Each row is a point on a tangle of strands that fork and nearly touch. The rows are in no order.
Two points are linked if the straight distance between their rows is under 63.9. Some points are linked to none.
j750: [ 10 -30   8  15  -6   2  11  17 -34  17   7  14 -15  31   8   5  22  -4
  -3   3  22 -13 -11   1  -6]
j396: [ 23  -9   4  23   0  17  -8  10   9  10   1   8 -14   6  13  -9  10  -2
   7 -14  24  13   1 -10 -29]
j382: [ 14  11  -2   4  24  -1 -31   1   4   3  20   6 -18   4  -2  17 -43   7
  -2   1 -11 -11 -33 -18  15]
j456: [  6  -4 -23   5  -9  22  -7  16  25   0  -8  -1  -9  10  22  -5  27  -1
  -5   1   7  -3  16 -16   9]
j250: [-12 -39   4   6  -9  -3  -5  21  -3   2   2  -8 -17   0 -12   8  12  13
 -16  20  29 -15 -10 -23  -8]
j6: [ 17  13  14  28  -1   1  -9   8 -10   0  -6 -26  13 -22  29  12   7 -12
  -2 -15  -6 -11  -2   3  26]
j235: [ -4 -23   2   3   7  -8   3  13  -7 -18   3 -11  -1 -38  10   8  -1 -19
  16  20  37 -14 -20   7  -3]
j2: [-14   0  13  -5   4  -8  -9 -14   1  11   3  -2 -14 -17 -42  23 -10  23
  -7  12  -9  18 -10   0  -1]
j437: [ 12  12  23  27  15 -15 -27  -3   0   4   6  -2  -9 -10 -16  26   3 -11
   7   6   8   4 -28  -1  12]
j737: [-13  -6  -5 -17   1 -11  -9  14 -24  -5  11   2 -14  18  21  -3 -10   7
 -10 -26 -19  -8  36   8  25]
j360: [ 17   1  23  19 -15   2  -3  21  19 -21   8 -16  21   9  22 -11   6  -1
  -6   4 -13  -5   4 -28   7]
j547: [  7   7 -10  15  21   2  -9   4 -35   1   2  11  -7  12  13  21   2 -18
   5   3  18 -22 -19  -4  22]
j468: [-38   9  -3   2  16   5  -1 -23  -2  12  -1 -13 -18 -29 -16  12 -21   5
   2   7 -11  25   0  -5   4]
j335: [  6  -4   1   3  -9  15  28  15  -1  -6  -1 -11  11  -2  -5   3  24   4
   7  21   5 -20 -26  -1   3]
j623: [ 24 -17  -8  -4  13  12  -5  -3 -20  -6  10  11   3 -14 -31   6  -7 -15
  14  17 -14 -15 -26 -25   3]
j204: [ 21   4  -7 -15 -23  15  27   0 -10  10  -3  -4  23 -16  -9   1   7  -1
   8   9  -5  -5 -14   2 -21]
j880: [-29  22   3  -8 -14   0   0 -28  30 -24  -9  11  27  -5   3 -11  -8 -12
   1  -1  -5  18  13   9   4]
j172: [  2 -16 -29 -11  -5  10  18 -10  12  -6 -19 -13  19  -5  -1   0  16  -2
   6   0  22  -8  21  16 -26]
j885: [ -7 -20  -7   9  18  -4   5   5  20 -22   6  -2  -7   4   0 -17   6  19
   8  31  24 -10 -10   2  -3]
j989: [ -8  25  30  34  -8  -6  -5   3  -7  12  -5 -14   0 -17  25   1   3 -19
  -7  -1  -1  11 -14  -5  14]
j652: [-15   9 -16  15  14  22  20  -7   7  -5   3   9 -10 -15   4 -19  16  -1
  18   8  20  -6 -28  15   2]
j870: [-10   1  -4  -3   2   0 -22   8  -2  15  -6 -18 -15  -8  15  23  -5   0
  -3 -14   0   7  17  -7   3]
j858: [  9  22  -6 -14  14   0  -9  -7 -14  15   8  -2  -9   5 -14  22 -24  17
  -1 -26 -34  -7  -2  -2  18]
j646: [-11   5 -14 -13 -13   9  33  -6 -18   1  -3  12  14  20  -7  -8  13 -17
  11 -14  -7  -2  14  16 -15]
j513: [ -2 -31   9  10  -4 -11  21   7 -21  16  12   6  -5  33 -16   0  32 -14
   4  -5  16  -6   3  24 -16]
j343: [ -6 -29   2   1  -1 -11 -19  27  29 -17   5  -7 -15   4   8   2  17  14
  -5  24  23 -17  -3   1  11]
j856: [ 12  18 -19   8   7  13 -10  -5  11  19  -9   8  -5 -11  29 -14   0  -7
   9 -13  23  11  12  13 -21]
j717: [  9  -4   0  -6  -1  11  -5  -5   7  -6   6   3   4 -40 -35   2   0 -16
  15   9 -18   5 -20 -17  -5]
j182: [ -7   4  -6  -1 -19  16   1  -5   2  -4   2   9   3 -25 -35  31  13 -22
  21 -12   2   3  -8  -6  -9]
j500: [  2  42  10   8 -13  -7 -13 -18  30   5 -13  12  17  -2   7  -3 -12 -18
   3  -6   2  20  -3   9  -3]
j562: [ 12 -12 -15  -1 -14  11   2  10   6  11  -8  -8  -8  -8  -8   0   1  13
 -11  17  18 -14  -9 -45 -25]
j781: [ -3 -11   1 -13 -14 -13  -1  23  -6 -23   6   4  12  -5  30 -16 -20  -3
   2  33  20  -7  -6  -7 -11]
j736: [-13 -20   3 -10  -3   0  -3 -19  22   0  -9   3  -1  16 -28   3   8  21
 -10  -8   7  14  20   4 -21]
j407: [ 14  22 -18  14  12  10  10 -17   4  -5  -1   3  11 -16  12 -26  -8 -10
  14   2  11   0 -10  19  -9]
j857: [ 12   6  -9   4  -4  15  -6   6   3  17   1   5 -10  22  -6  -7 -11  22
  -8  10  -1   4  -7 -36 -17]
j605: [-11   8   5 -26  38 -12  -5 -31  23   9 -21   0  -4  30  -8  14  -2  -8
  -8 -26 -14  20  30   8   2]
j24: [-36   3  30  16 -11  -3  22   6 -23  -1   5  -5  -1  15  17 -18  17  -7
  -6   2 -17  22  12   2  14]
j548: [ -2  25 -11   8  21  27  13 -30  38  -7 -10   2   4  -3 -12 -17  -1  13
   6  -6  -9   5 -14  -7  11]
j541: [  2  16  11   7 -19   7   7  14   3  -5   7  -2  16  19   9   3  23   0
  -2   4 -11 -10  -6  -3  18]
j960: [  4 -23 -21  -9 -20  12  10   7  14   9 -24 -16   5   1  18   1  34  -4
 -11  -2  12  -4  30   5 -10]
j520: [  5  25   9  -2  22 -19 -23   0  -9  13   7   4 -15  24   9  15 -23  -1
  -3 -29 -18   2   9   9  16]
j59: [ -5 -26  23   4  -3  -4  -1  -5   3 -21   6 -18   4 -11 -18  -5 -17  18
  -4  -1  -6  22  20 -22 -19]
j233: [ 11  12  -1  -5 -23  11  -8   3   9  12  -5  16  -2 -27 -10  19   0  -6
  13 -11  17  11  -7  -6 -29]
j591: [ 17  -9  -7 -11  -3  -9 -16  11  -6 -30  11  10  15 -13  23   0 -31 -14
  10   2  20 -18  -2   1  -8]
j519: [ 24 -30  21  -2   5 -14  -8   3   9 -27  18 -11  -6 -28 -25  -5 -17  22
   6  -8 -14  -4  -4 -16  -5]
j223: [-18   6  -1 -20  -6 -12 -10  -1  22   6 -13   8  -8  -3  26  -4  -4  -7
 -11 -24 -15  20  37  21  18]
j828: [-25   5   2 -12  32 -13   2  -4  15  16 -22   2 -22  25 -10  18  22 -16
 -13 -24 -24  13  28  -3  15]
j419: [ -5  30   6  16  11 -15 -18 -29   6  -2   0  -2  13  -7   1  -3 -35 -21
   4 -12  -5  23   5  15   1]
j755: [ 19  -1 -15  -4  16  -2 -22   1   0  -9  13  11  -9 -10   1   9 -31   3
  10  -7  13  -6  -9  -8  -4]
j131: [ -9  -3   7  -6  -9  -1 -15 -10  31  -2  -6  15  -5 -12 -17   6   4   8
   5   0  20  30   6   6 -29]
j551: [-22 -26 -14  -5  12 -17  -6 -16   5  17  -6  -6 -16  31 -19  -1   9   7
 -23 -14  -5   4  40  -3  -5]
j604: [  7   7  12   8   4  -4  -8  -6  -9  -9  15  -7   5 -36  -2 -21 -35  -3
 -12  -5 -31 -11 -25   4  26]
j666: [-24  -1  -4 -11   9 -17   8   7 -12  24 -14   5 -20  37 -16  -1  26  -7
 -26 -11 -21   1  28  -8  14]
j332: [ -2  -2 -11   7  17  16  13 -10   3  -4   5   2  -5 -37 -21 -13   5  -2
  12  24  -1  -3 -39   4   4]
j502: [-17  -7 -12  -5   0 -12  13  -9 -31  -2  12  18   0  37 -22   1  14 -21
  13  11   9   1  10  20 -10]
j491: [ -4 -13  -7 -21 -12  -2  -8  19 -15  -2   6  -7  -7  18   8   5 -10  35
 -16  -5  -5 -19  17  -3  11]
j589: [ 18 -14  16  11   6   2   5  -1 -25  -6  25  13  -9   2 -23  -3 -12   8
  11   9  -7   3 -22  -9  -6]
j3: [-30  -2 -11 -11   2 -12  -8  -2 -20 -20  11  -4   0  15  -3   2 -19  -2
   3  -3 -13   3  33   5  14]
j697: [-15  -2   3  -6 -13  -5  14  -4 -28  15  -6   3  -5 -22  12  -7  -2  10
  -2   4  17  15   4  27 -22]
j344: [ -7  -8 -17  11 -13   4  -6  15  12 -11   0   8  -8  18  19   6  36 -38
   8   1   0  -1  19  -3  23]
j313: [  2   3  25  -1  -7  -4 -10 -11  22 -16 -10 -17  19 -14   2  -4 -17   9
  -9   9 -16  26  18 -22 -10]
j606: [ -8  15  -6  19   8  21  -4  21   4  21  -6   0 -27   1  25  -5  15  19
 -10   4  11 -12 -20 -17  17]
j861: [ 10 -13  -7 -13 -17   8  -1   6   4   6 -10 -23   9  -1 -10  11   1  33
 -18 -14  -7 -17  18 -17  -8]
j469: [  9   1  23   4   4 -18  -9 -13  -1  -2   1  -1   5 -29 -27  18  -2   4
   7   6   2   9 -19  24  -1]
j992: [ 31  -4  -4 -20 -16   7   8  -3   9   6  -6  -4  10  -2 -29  -1   2  32
  -9  10  -9  -8 -14  -7 -15]
j95: [  4 -21 -37  -5   0  15  17   5 -19  -1  -4  -4   7   4  10 -12   2  -6
   3   9  26 -19   6  -5 -25]
j180: [  4 -15  -2 -16 -12   4  33   5  18  -3  -3  10  27  46   4 -17  29   2
   0   7  -4  -8   7  35  -2]
j375: [ 14  -7   1   6   5   6  -7  -4 -22   1  20  11 -12  37 -24  -5 -15  15
  -1  -1  -7   2   2 -25  -9]
j149: [ 18  15   8   6   8  11 -17  -7   2  -3  23   3   0  -5 -17   0 -30   5
  -2 -14 -40  -1 -21 -15  21]
j954: [ 35 -16 -16  -3  -7  19  23   4 -17  -2   7   9  13  13  -7 -18  -5   1
   6   8   5 -15 -16 -14 -27]
j499: [-26  16  -6 -14  18 -16   6 -21 -10 -10   2   7   0  15 -12  -7 -12  10
   8  -1  -8   5  13  24  10]
j94: [  0 -11   6  -2  -2 -15  -6   5 -20  -1   2  -6   5 -18  -4  25  10  -9
  12   1  22 -12  -2  27  -2]
j316: [-32   9  -2  -1   6  -6  -7 -15  26 -12 -10   9   1   1  20 -14   5 -19
  -4  -6   1  15  19  23  20]
j537: [  4 -19 -10   0  -9   6  14   7  13 -10  -1   1  21  38   4   4  38 -35
  12   4   3  -9  17  17   6]
j696: [ 15  13  17  -5 -14 -14  -6  13  -9  27 -13   0   2   5  30   2  18   4
 -13  -8  -4   4  13  24   3]
j533: [  6  12   1   7   5   8   6   1  -7  -2   5 -19   6 -24  12  -6 -13  16
  -8 -14 -19 -19 -11   9  31]
j695: [  3  23  27  18   9 -17 -14  -4  -3  16   2   6 -14  16  -9  15  12  -1
   4 -20  -9  10  -5   6  13]
j281: [ -1  22  -1 -11  -4  -4  11   7  -4  16 -19   7   2   5  21  -7  19 -18
  -5 -31 -17  12  33  11   5]
j661: [  6  -7 -13   2   2   6   6   5 -46  13  -8  19  -4  28  17   9   4  -8
  -7  22  20 -15 -13 -17   1]
j998: [ 20  19  25   7  -9   2   6  -6  22 -12 -14 -28  34 -16  15 -10  -5   2
  -5  10 -23   4  -4 -22   7]
j138: [-19  11   6  -2  -7  -1  22   2 -17 -10   4 -20  20 -29   8  -5  -4  -2
  -1  18 -14  -8 -16   6  24]
j608: [-22  32 -12 -27  14  -8   1 -20   5   2 -10  11   6  25  -7   2 -16  -2
   0 -17 -26  17  27   6  -1]
j5: [-14 -10  -3 -16 -19   3  34   7   0   5  12  21   7  30   4 -29  10   4
   9   1   6   6   6  34 -23]
j806: [  1  23  16  15  13 -21 -13 -21   0   7  -7 -14   6 -17  19 -13 -31  -3
 -14 -23  -3   6  -1  33  14]
j219: [  0  -1 -16   2  -9  26  -2  24   2  16 -10   5 -21 -18  18   9   5   7
  -4  10  25 -10 -23 -34  -5]
j812: [ 12 -24  10  -2   4 -19   7  11  10 -17   8  -7   0 -31  -1  -5  -3  13
   9  26  18 -13 -26   7 -10]
j187: [ 14   2  11 -13 -10 -18  -2  13  -3 -10   8   1   5 -11  14 -17 -31  17
  -5  31  -4  -4 -22 -25  -7]

Follow the links from the first point to the second, and from the first to the third. Name the last point that the two ways share.
j360; j180; j666 -> j204
j606; j396; j605 -> j717
j2; j396; j3 -> j717
j541; j180; j812 -> j204
j623; j468; j858 -> j469
j604; j606; j605 -> j562

A fork is a point with three links. Follow the links from the first point to the second and name the forks in between, in order.
j138; j332 -> j533 j149 j469 j562 j717
j182; j138 -> j717 j562 j469 j149 j533
j781; j605 -> j149 j469 j562 j717
j204; j812 -> j717 j562
